Each scene shows the same named points in several views. A view is turned or mirrored, shifted and resized as a whole, has a little noise and may leave points out.

Scene 1
View 1
q_671: [ -1  -2   9 -17   8  -4  -2  -2   9  10   4  -1  -3 -10  -5  -2   5  -9
 -10  16 -16  -3  -2]
q_731: [  1   2  11   6   9  -9 -11  -8  -1  -3   5   3   0  -3  -1  -1   9   4
   1  -1  -9  -3  -4]
q_186: [-1  3  2 -3  6  2  0 -6 11  2 -3 -7 -3 -3  0 -2 11  3 -3  4  1  9 -3]
q_489: [ -3  -2  17  -5   6 -10 -16  -8  -4  -5   3  -4  -8  -5  -6  -2  25   2
  -9   4  -8  -4   2]
q_761: [  5   0   1  -4   7   6  -1  -6  10  -5  -9 -11  -1  -4   4   0  14   5
  -7   5  10   9   1]
q_70: [ 3  2  6  6  7 -1 -8 -8  3 -9 -4 -6 -2 -1  3  0 17 10 -1 -3  8  6 -1]
q_414: [ 6 -3  7 -6 10  0 -5 -4  6 -2 -3 -5  2 -7  2  1  7 -1 -6 10 -2 -1 -1]
q_183: [ -2   4   1  -2   4   4  -1  -7  10  -3  -7 -11  -6  -1   0  -3  21   7
  -6   0   9  13   1]
q_374: [-1  3  8  2  7 -5 -7 -8  4 -1  3 -1 -2 -3 -2 -2 12  4 -1  0 -4  2 -3]
q_441: [ -5   5  11   2   7 -11  -8  -7   3   6  10   6  -2  -4  -7  -4   6   1
   3   0 -17  -2  -6]
q_996: [ 5  3  0  7  7  4 -2 -8  8 -8 -8 -8  0  0  5  0 13 11  0 -2 13 12 -1]
q_73: [ 2  1  6 -2  7  0 -6 -7  5 -5 -4 -7 -4 -3  0 -1 17  5 -5  3  4  5  0]
View 2
q_996: [ -6   2 -16   5  13   8  -1   8   9  -9   3 -11  23   8 -33  -1  27  15
   3   2 -15  20 -16]
q_671: [ 12  16 -12   5   0 -23  -5  14  10   1   9   4  15 -19  24  10   6   7
   0   9  -3 -12  -1]
q_73: [ -4   8  -8  12  15  -2   3  12  11 -10   3  -3  17  -5 -14  -2  13  13
   2   8 -10   9  -7]
q_70: [ -8   4  -9  14  15   7   1   8   8 -18   3  -4  19  -1 -26  -4  20  13
   0  11 -15  10 -13]
q_489: [ -3  16   5  29  18  -7   7  13   9 -23   4   7  14 -21  -1  -7  -1  10
  -3  21  -5 -10   2]
q_183: [  0  13 -11  10  16  -5   2  17  14  -2   3  -7  22  -1 -24  -2  13  15
   1   0  -1  15  -3]
q_761: [ -5   3 -11   0  16   0   3  13  16   0   0  -9  18   4 -21   0  19  17
   6   0 -12  26 -12]
q_731: [ -2   5 -11  19   2   2  -7   2  -2 -27   9   4  18 -13  -3   1  20   5
  -5  21 -19 -15 -13]
q_186: [  4   9 -19   5   7  -6  -4  12  10  -2   6  -6  22  -2 -12   5  19  12
   0   2  -6   7  -8]
q_374: [  1   9 -13  16   6  -2  -5   8   3 -17   8   1  20  -8 -10   1  17   9
  -3  13 -10  -7 -10]
View 3
q_731: [ -5  -1  10  -8   3  -1   1   4 -14  -8  -4 -11 -11   2  11  -2  12  -2
   3   9  -1   1  12]
q_183: [ 7  9 -5 17  1  2 -2 -2  6 -1 -2  5 -5  1  3  8 10 -2  9 -7  2  5  7]
q_414: [ -5   2   6   0  -5   1  -1  -1  -5  -2 -16  -8  -2  -4   0   3   3  -3
  15  -2  -5   3  13]
q_489: [-17  10  14  10   0   4  -8  -9  -2 -12  -1 -14  -8  -1   9  -6   0 -10
   5  15   0  -8   7]
q_671: [-11   9  19   4  -8   0  -5   6  -7  -6 -14 -15  -5  -7   3   9 -16  -3
   3   1  -9   6   4]
q_186: [ 5  6  2  8 -2  0 -1  5 -2 -1 -7  0 -6 -1  3  9  4  0  6 -6 -2  8  7]
q_441: [ -5   2  16  -6   1  -2   1  12 -17 -10  -3 -14 -13   0  13   4   2   0
  -7  10  -4   5   7]
q_374: [  0   3   7   0   2  -1   0   7 -10  -7  -2  -6 -11   2  10   3   8  -1
   1   4  -1   3   8]
q_996: [ 11   1 -10   7   3   1   2   0   1   1  -4   7  -4   3   3   6  22   0
  15  -8   3   4  13]
q_761: [  5   4  -4  11  -3   2  -1  -3   4   2 -10   3  -1  -1  -1   7   9  -2
  17  -9   0   5  11]
View 4
q_761: [  3   5  13  23  -4   0  -7  21  -6  15 -22   3  10   9   2   5  -3   5
  -3  -5 -13 -16  11]
q_731: [-10   1  -3  14   4  -3   7   6  -4  17   5 -10  22   4  -6  -3   5  -7
 -15   4   4  14  12]
q_186: [  3   5   7  16   1  -1  -3  20  -2  21 -14   0   6   3   1  15   5   2
  -2  -5  -9  -5  10]
q_671: [  2  13   5  16   1   4  -3  14   3  13   6 -11 -11 -14  -2  20  18  -4
   3  -5  18  -2   3]
q_70: [ -4   0   5  21  -1  -5   0  14  -3  18 -13   1  26  13  -4  -3  -2   0
 -10  -2 -15  -1  15]
q_374: [-4  2  0 15  3 -2  3 12 -1 20 -2 -6 15  3 -3  7  7 -5 -8 -2 -3  6 12]
q_414: [  0   7  10  18  -2   4  -4  14 -10  11  -8  -7   1  -3   1   4   1   1
  -7   2   7  -8   8]
q_73: [-2  3  7 23 -3 -1 -3 16  0 13 -9 -1 16  6 -3  2  3 -1 -4 -5 -7 -7 11]
q_183: [  2   3   9  25  -3  -4  -5  23   6  20 -17   7  16  11  -1  11   4   1
   1 -12 -21 -10  13]
q_441: [ -5   3  -8   5   9  -2   8   7  -2  24  10 -12   9  -5  -3  15  17  -8
  -9   1   9  20  10]
q_996: [  0   0   8  18  -1  -5  -3  20  -8  22 -24   5  20  16   2   2  -7   4
  -9  -3 -24  -5  16]
q_489: [-11   4   0  31  -3  -2   1   7  12   6  12  -8  22  -2 -13  -3  15 -11
  -2  -8   9   0   8]
View 5
q_70: [ -3  -8  -4  -2  -4   0 -12  15   1  12   8   5  -3   7  -3   3  -3   7
  -8   1   7  -5  10]
q_441: [ -1   8   4   3   4  -5  -7  -2  -1   6   6   6 -10  -5   3   0  -4   8
   8   1  -7   1   1]
q_671: [  2  -4   3  -6  13   0  -6  -6   1   7   6   8 -11  -2   1 -10  10  12
  17   3   2  -5  -4]
q_414: [  0  -2   0  -4   9   0 -12   0   4  16   4   5  -7   3   0  -5  11   9
   3   6   5  -5   4]
q_183: [  1 -18  -5  -7  -2   3  -8  15  -4   6   9   3  -5   8  -5   2  -1  12
   0  -2  10 -11   6]
q_73: [ -2 -12  -3  -6   3   1 -10   9   3  12   8   6  -4   6  -3  -3   6  10
   0   2   9  -7   6]
q_761: [  2 -15  -6  -7   3   5 -11  13  -1  12   6   3  -6   9  -3   1   6  11
  -3   3  12 -12   8]
q_731: [ -4   6   2   3   1  -5 -12   4   4  12   6   7  -5   0   1   0  -2   6
   0   3  -3   2   6]
q_489: [ -8  -7   3  -3  -1  -7  -7   3  10   9  11  14   2   0  -3 -10   1   8
   6  -4   5   5   1]
q_374: [-2 -2  0  0  1 -3 -9  6  0  9  7  6 -6  2 -1  0 -1  8  2  1  1 -3  5]
q_186: [  3 -10  -3  -5   4   3  -8   9  -5   7   6   2  -9   5  -1   1   2  11
   3   1   6 -11   4]
View 6
q_70: [  8 -12  -1 -13 -14   1 -19 -14  12   6 -11   7   5   9  12   1 -19  -1
  -3 -17   4   6  -6]
q_731: [ -2  -7  -2  -3 -12  -4  -4 -14   6   1 -12  -3 -11   0   0   6  -2   7
 -14 -18   2  -3   0]
q_73: [  5 -12   1 -11  -9   9 -18 -13  10   9  -2  -1  -3  12  11  -4 -17  -1
  -3 -14   3   5  -4]
q_671: [-10  -6   2  -2   6  19   0 -11  -2  10  10 -19 -26  13  -1 -15   0   4
  -8  -5  -4  -1   3]
q_996: [ 11  -9  -3 -17  -9   1 -18 -19  12   6 -14   9  12  19  12  -3 -24  -4
   9 -15   4   9 -13]
q_441: [-10  -7   0  -3  -9  -4   5 -15  -2  -5 -11  -6 -16   4  -2   4   4   9
  -9 -10  -2  -7   0]
q_761: [  9  -9  -3 -14  -2  13 -19 -16  12  13  -3   0   4  20  10 -10 -23  -6
   5 -13   3  11  -8]
q_186: [  1  -9   1 -12  -3   9 -10 -16   5   5  -2  -3  -3  21   9  -9 -14  -1
   6  -7   0   4  -8]
q_183: [  5 -15   4 -18 -10  10 -20 -14   9   6   0   2   3  20  19  -8 -23  -4
   8  -6   1   6 -11]
q_414: [  4  -3  -5  -6   3  13 -10 -15   8  14  -2  -9  -9  11  -2 -10 -11  -1
  -7 -18   2   8  -1]
q_489: [ -2 -16   6  -4 -17  10 -19  -3   9  10   8  -8 -18  -4  14   3  -7   5
 -23 -14   0  -3   5]
q_374: [ -2 -10   1  -7 -11   1  -8 -14   5   2  -6  -2  -8   8   6   0  -7   5
  -6 -11   0  -1  -3]

Which points are out of place in each view (at most two, in the order of its rows)? Write - if all are in place.
view 1: q_671
view 2: q_183, q_761
view 3: q_489, q_374
view 4: q_731
view 5: q_414, q_73
view 6: q_441
